Each row is a point on a landscape with many valleys, with its height.
A ball rolls from a point to the lowest of its 5 nearest points, and stops where none of them is lower. Distance is the straight distance between rows; heights are no part of it.
j_947 h=2.80: [ 82 128  93 105 181 114 131 119 184 169 114 160 184  66 106 161  80 159
 140 150 103 122 123 123 142 142 102]
j_926 h=1.81: [ 97 104 116 117 192 102 167  97 186 219 102 167 163  60 118 189  75 164
 122 163 123 126 144  92 124 125 104]
j_6 h=1.65: [151 131 126 142 111 130 131 120 100 116 139 117 108 147 118 118 139 110
 124 104 154 119 113 131 132 155 116]
j_894 h=1.40: [168 110 124 175 126 149 162 104 110 164 149 115  99 141 135 128 140 147
 174 128 142 124 135 116 134 124  96]
j_311 h=1.64: [160  91 134 192 130 167 171 109 108 181 144 100  85 153 129 145 138 163
 205 133 114 131 152 113 120  90 119]
j_344 h=3.42: [161 110 200  80  99 134 145 212  68  66 125 114  89 172 190  72 187  82
  66 104 130 123 115 135 113 144 183]
j_854 h=1.31: [ 78 102 115 132 190 110 146 115 193 220  99 154 188  89 116 193  68 165
 142 158  93 131 157 108 109 103 128]
j_526 h=1.61: [203  94 166 151  89 130 180 142  89 135 168 128  65 102 151  91 149 179
 154  96 174 110 114  78 203 170 138]
j_285 h=2.04: [143 115 118 166 124 149 129 103 115 149 131 105 111 167 121 140 141 123
 152 138 112 131 143 137 104 102 117]
j_852 h=1.95: [115 119 111 174 133 150 132  88 159 182 112 118 150 162 116 177 117 137
 153 164  84 142 155 147  80  72 133]
j_782 h=1.45: [ 74 109 113 136 177 120 122 119 193 190 102 140 196 110 103 181  73 163
 151 161  73 138 158 132  94  95 135]
j_155 h=2.25: [159 110 178 106 105 132 131 162  70  69 132 110  91 169 163 100 165  91
  85  95 132 126 111 133 119 140 163]
j_910 h=1.22: [166  97 135 171 115 163 140 115  82 141 149  99  89 171 136 137 149 142
 180 121 112 121 144 110 124 118 122]
j_158 h=4.26: [ 89 181 127 126 128 127  48 136 119 111 115 128 126 168 136 102 147  73
 119 143  77 155 156 144 105  89 141]
j_884 h=3.41: [146 107 189 103 126 142 128 200  61  86 121 105  66 171 183  84 201  79
  79 116  97 152 134 137 104 136 174]
j_308 h=2.37: [136  99 117 171 146 134 174  89 140 187 126 122 113 123 125 155 127 159
 172 154 138 118 142 123 111  97  95]
j_253 h=3.64: [111 159 102 101 116  88 128 130 168 105 134 164 165  70 109 116 104 138
  93 106 181 121  99 135 167 165 113]
j_375 h=3.21: [ 91 176 118 132 135 131  72 121 132 109 113 131 137 161 118 120 126  91
 119 146  80 155 144 150 109 103 136]
j_701 h=1.51: [185  86 183 106  83 142 150 169  63  70 157 105  83 147 169  93 161 141
 105  94 150  99 113 117 144 161 167]
j_923 h=2.28: [ 95 122  90 135 162 114 129 106 187 169 108 156 177 107 108 173  95 154
 137 152 100 133 137 135 117 119 114]
j_925 h=1.13: [188  96 155 155 110 162 147 130  64 129 157 108  64 153 142 115 146 160
 175 113 114 129 131 102 146 139 142]
j_890 h=1.19: [ 98 104 123 185 150 129 143  96 178 212  90 123 165 133 130 202  97 155
 153 166  89 135 168 133  71  67 131]
j_60 h=6.91: [ 58 155 108  75 160 122  70 157 172  79 119 130 200  86  91 127  93 118
 118 145  96 115 120 160 124 146 107]
j_962 h=3.10: [124 148 121 148 124 147  97 126 108 128 120 109 114 177 123 130 155  97
 129 138 106 162 129 147 104 105 132]
j_697 h=3.29: [137 141 167  80  96 111 125 170  87  67 129 126 114 168 158  78 157  73
  63  95 146 140 121 131 123 142 174]
j_439 h=2.43: [189  93 151 191 113 176 147 121  68 175 141 104  54 180 148 145 147 178
 211 129  71 145 152 100 124  99 159]
j_315 h=2.22: [139 135 110 134 118 118 148 109 133 134 141 132 122 118 116 121 131 132
 123 111 180 113 105 128 148 155 101]
j_721 h=6.49: [ 84 166 114  63 129  98  84 155 175  58 128 153 184  70 107 104 103 133
  99 120 148 107 101 154 148 151 125]
j_557 h=2.69: [138 140  93 130 135 107 156 109 160 150 131 150 125  81 116 127 124 135
 108 131 172 112 100 134 155 159 103]
j_447 h=2.92: [ 96 152 109 146 134 138  89 102 158 146 106 125 152 163 116 153 116 118
 139 165  69 147 145 154  91  89 144]
j_989 h=1.99: [147 108 131 179 123 171 136 105 102 163 128  85  95 184 131 145 138 132
 187 132  99 135 160 133  91  74 124]
j_693 h=0.93: [101 161 110 139 123 131  86 117 144 121 115 134 151 142 110 138 119 111
 128 148  91 144 128 142 109 108 131]
j_402 h=4.52: [ 91 176 104 107 123 121  66 131 147  86 121 132 156 127 112 118 117 115
 119 135 107 130 126 145 116 122 125]
j_524 h=0.53: [111 170 120  91 103 105  97 137 145  73 132 146 152 118 120 103 123 113
  94 101 152 120 105 134 133 150 135]
j_548 h=1.97: [185  89 185  82  82 127 159 167  82  59 156 109 111 137 165  86 152 120
  93  86 192  98 105 114 162 166 168]
j_252 h=2.17: [147 134 122 119 117  97 166 124 144 123 141 133 122  89 112 107 131 120
 106  96 212 111 102 132 169 165 110]
j_450 h=2.72: [132 120 107 138 175 115 179  86 173 204 106 152 126  56 129 163 116 151
 131 162 160 115 122 101 142 140  80]
j_261 h=2.20: [150 120 105 164 138 134 177 101 133 170 140 127 110 103 120 130 133 145
 147 140 163 114 132 118 139 134  89]
j_49 h=1.57: [179  95 150 157 116 182 123 146  57 132 142  91  62 174 141 129 155 149
 179 122  81 143 141 125 115 116 155]
j_281 h=1.05: [184  84 153 147 104 153 136 149  61 105 154  97  72 159 153 106 155 137
 150  92 129 116 131 106 139 147 153]
j_572 h=3.66: [125 157 134  86  95 101 107 140 119  67 128 136 129 144 141  84 133  86
  77  90 159 128 107 130 137 139 147]
j_621 h=2.23: [154 100 162 169 123 180 106 162  45 128 120  85  56 193 156 129 179 108
 152 131  73 161 151 141 109  96 160]
j_821 h=1.12: [154 108 146 149 115 148 131 132  75 105 149  95  88 165 135 115 151 117
 140 111 132 132 129 132 126 142 126]
j_262 h=1.63: [164 112 132 137 123 130 181 112 113 140 149 131  98  99 129 102 144 141
 150 103 197 105 119 118 170 161  99]
j_930 h=3.89: [ 65 178 107 114 136 137  60 134 151 102 117 137 164 133 113 130 113 106
 126 158  64 144 144 148 104 109 127]
j_861 h=2.34: [124 127  92 106 178 106 169 102 182 185 109 166 148  48 118 158 107 147
 126 153 154 114 107 103 155 156 102]
j_148 h=1.16: [ 95 109 122 155 155 115 149 100 192 208  91 148 176 115 124 200  81 163
 142 162  89 138 160 126  97  86 125]
j_816 h=4.98: [ 91 161 113  76 119 106  88 146 159  68 136 153 170  99 106 117 116 113
 101 123 132 114 113 145 135 142 134]
j_564 h=4.38: [ 90 162  90 106 141 117  77 131 159 109 119 146 175 114 100 137 102 127
 130 148  91 137 131 147 111 131 125]
j_831 h=1.32: [172 104 154 140 105 134 154 136  86 111 155 110  88 141 137 105 150 131
 134  91 165 112 118 112 151 158 125]
j_534 h=3.01: [162 102 192 106 110 142 132 201  51  66 136 104  76 169 184  90 192  94
  76 111 107 134 119 128 113 142 174]
j_4 h=2.12: [ 99 130 103 149 150 130 111 103 183 176 101 139 177 134 102 167  97 147
 151 168  69 143 147 145  94  93 139]
j_705 h=3.27: [ 92 145  97 126 146 121  99 116 176 133 119 148 180 123 102 153  99 138
 143 159  85 135 129 137 107 112 124]
j_501 h=2.99: [162 124 117 122 148 127 194  84 142 164 133 137 100  57 124 128 125 150
 130 146 205 102 117 105 176 148  86]
j_973 h=0.90: [155 106 142 166 121 172 124 130  71 141 141  84  84 181 137 131 159 122
 168 132  96 141 149 132 109  98 132]
j_826 h=2.88: [125 115 107 160 152 124 179  94 158 191 119 142 126  95 122 153 124 150
 152 153 143 124 132 118 122 121  88]
j_79 h=2.50: [134 142  99 141 127 118 129 113 146 131 133 141 135 133 113 134 123 127
 127 121 152 131 115 132 133 141 109]
j_142 h=4.10: [108 156  97  82 140  96 128 130 181 130 120 173 169  48 113 135  95 147
 108 120 166 118  97 130 182 160 115]
j_83 h=1.67: [165 116 148 113  87 114 157 138 106  98 152 114 104 119 140  99 146 122
 109  92 201  97 107 123 171 168 127]
j_899 h=0.97: [182 104 141 156 125 144 198 110  96 150 153 116  75 102 133 105 136 171
 178 126 167 113 129  85 173 143  87]
j_202 h=4.28: [110 163 136 126 112 125  80 146  94  88 124 125 114 172 142 102 147  82
  89 116 111 157 139 138 119 122 138]
j_976 h=3.95: [114 157 138  69  89  87 107 139 137  56 133 142 157 123 121  89 121 106
  66  88 184 113 104 129 151 147 159]
j_454 h=2.10: [130 111 106 172 139 125 156  86 157 190 118 136 129 124 121 171 118 144
 150 163 121 138 146 132 103  95 105]
j_419 h=2.30: [147 135 143 101  82 104 138 132 122  87 143 131 134 131 130  96 138 108
  80  81 203 120 105 137 157 161 136]
j_646 h=2.07: [136 121 137 155 124 165 103 127  82 130 119  85  90 191 141 130 158  92
 140 136  91 156 153 141 105 101 142]
j_259 h=1.80: [148 124 143 124  98 120 142 130 110 101 154 118 115 145 131 103 142 104
  99  98 173 123 108 131 149 159 126]
j_381 h=4.73: [ 77 143  91  85 159 108  99 141 173 120 126 156 197  66  94 143  92 144
 127 135 111 121 115 140 142 148 117]
j_841 h=3.07: [127 145 100 155 135 126 127 101 146 142 128 143 143 139 108 141 122 126
 138 139 127 139 118 136 115 124 110]
j_201 h=5.89: [ 43 150 114  82 169 140  57 151 162  96 120 124 201 106  94 150 103 114
 140 169  64 124 134 170  97 130 115]
j_586 h=2.58: [168 102 192  58  73 121 161 182  87  58 142 114 118 151 175  78 164  94
  68  90 181 109 101 117 140 148 182]
j_845 h=1.18: [176 100 141 155 117 151 161 129  91 136 154 119  72 130 138 114 145 161
 175 112 158 113 131 107 157 145 115]
j_579 h=5.44: [ 79 185 126  95 114 117  55 140 127  57 124 137 151 128 125  94 124  98
  97 130 110 136 127 140 125 116 139]
j_136 h=4.49: [112 167 148  97 104 111  84 156 109  62 126 134 124 159 148  85 143  76
  79 104 134 147 128 122 128 123 146]
j_672 h=3.37: [116 156 152 130 118 126  78 167  82  93 104 110 105 198 158  92 171  68
  93 123  94 171 143 146 106 114 144]
j_389 h=2.26: [113 115 116 103 204 104 189  72 176 218  93 155 143  39 119 187  85 150
 108 179 144 118 124  67 154 143  99]
j_603 h=0.68: [131  99 116 183 129 157 153  94 136 182 127 110 120 163 126 164 126 139
 171 156 118 135 154 131  85  70 116]
j_901 h=4.88: [101 156 117  66 109  90 101 154 169  76 129 160 177  64 111 104  99 130
  88 101 186 102  92 135 163 149 134]
j_741 h=0.84: [ 78  96 123 170 164 117 140 102 193 224  75 128 176 113 132 210  74 170
 141 159  69 136 185 125  84  71 135]
j_830 h=0.54: [185  96 139 181 128 152 167 115  80 154 153 107  73 148 134 123 146 175
 203 120 121 123 142  88 142 111 119]
j_356 h=3.54: [ 72 136  94 104 183 127 108 125 189 151 117 150 202  82  98 159  76 149
 149 157  84 124 137 144 117 126 110]
j_272 h=3.76: [105 171 111 107 109 108  85 137 136  73 131 146 151 130 115 100 118 112
  95 113 132 134 111 144 118 137 130]
j_77 h=4.90: [ 99 158  93  95 142 101 102 136 166 103 129 158 169  87 100 129  99 139
 113 124 132 119 102 142 139 150 118]
j_334 h=3.33: [127 152 124  99 100  89 129 141 155  94 134 152 155  99 117 103 112 125
  81  99 199 122  88 135 162 165 136]
j_273 h=1.71: [147 117 161 132 111 149 112 141  67 106 132 103  87 176 151 112 164  90
 115 113 111 142 131 133 118 131 146]

Call two points neighbours if one is among the 5 nearest of the other. Go from one point of each pair to the other, from neighbour to neighbour, staying as low as possible. Name the highest point that can't be avoided.
j_973 and j_830 | j_910
j_603 and j_830 | j_311
j_693 and j_603 | j_447
j_830 and j_281 | j_925
j_524 and j_693 | j_334
j_973 and j_741 | j_852
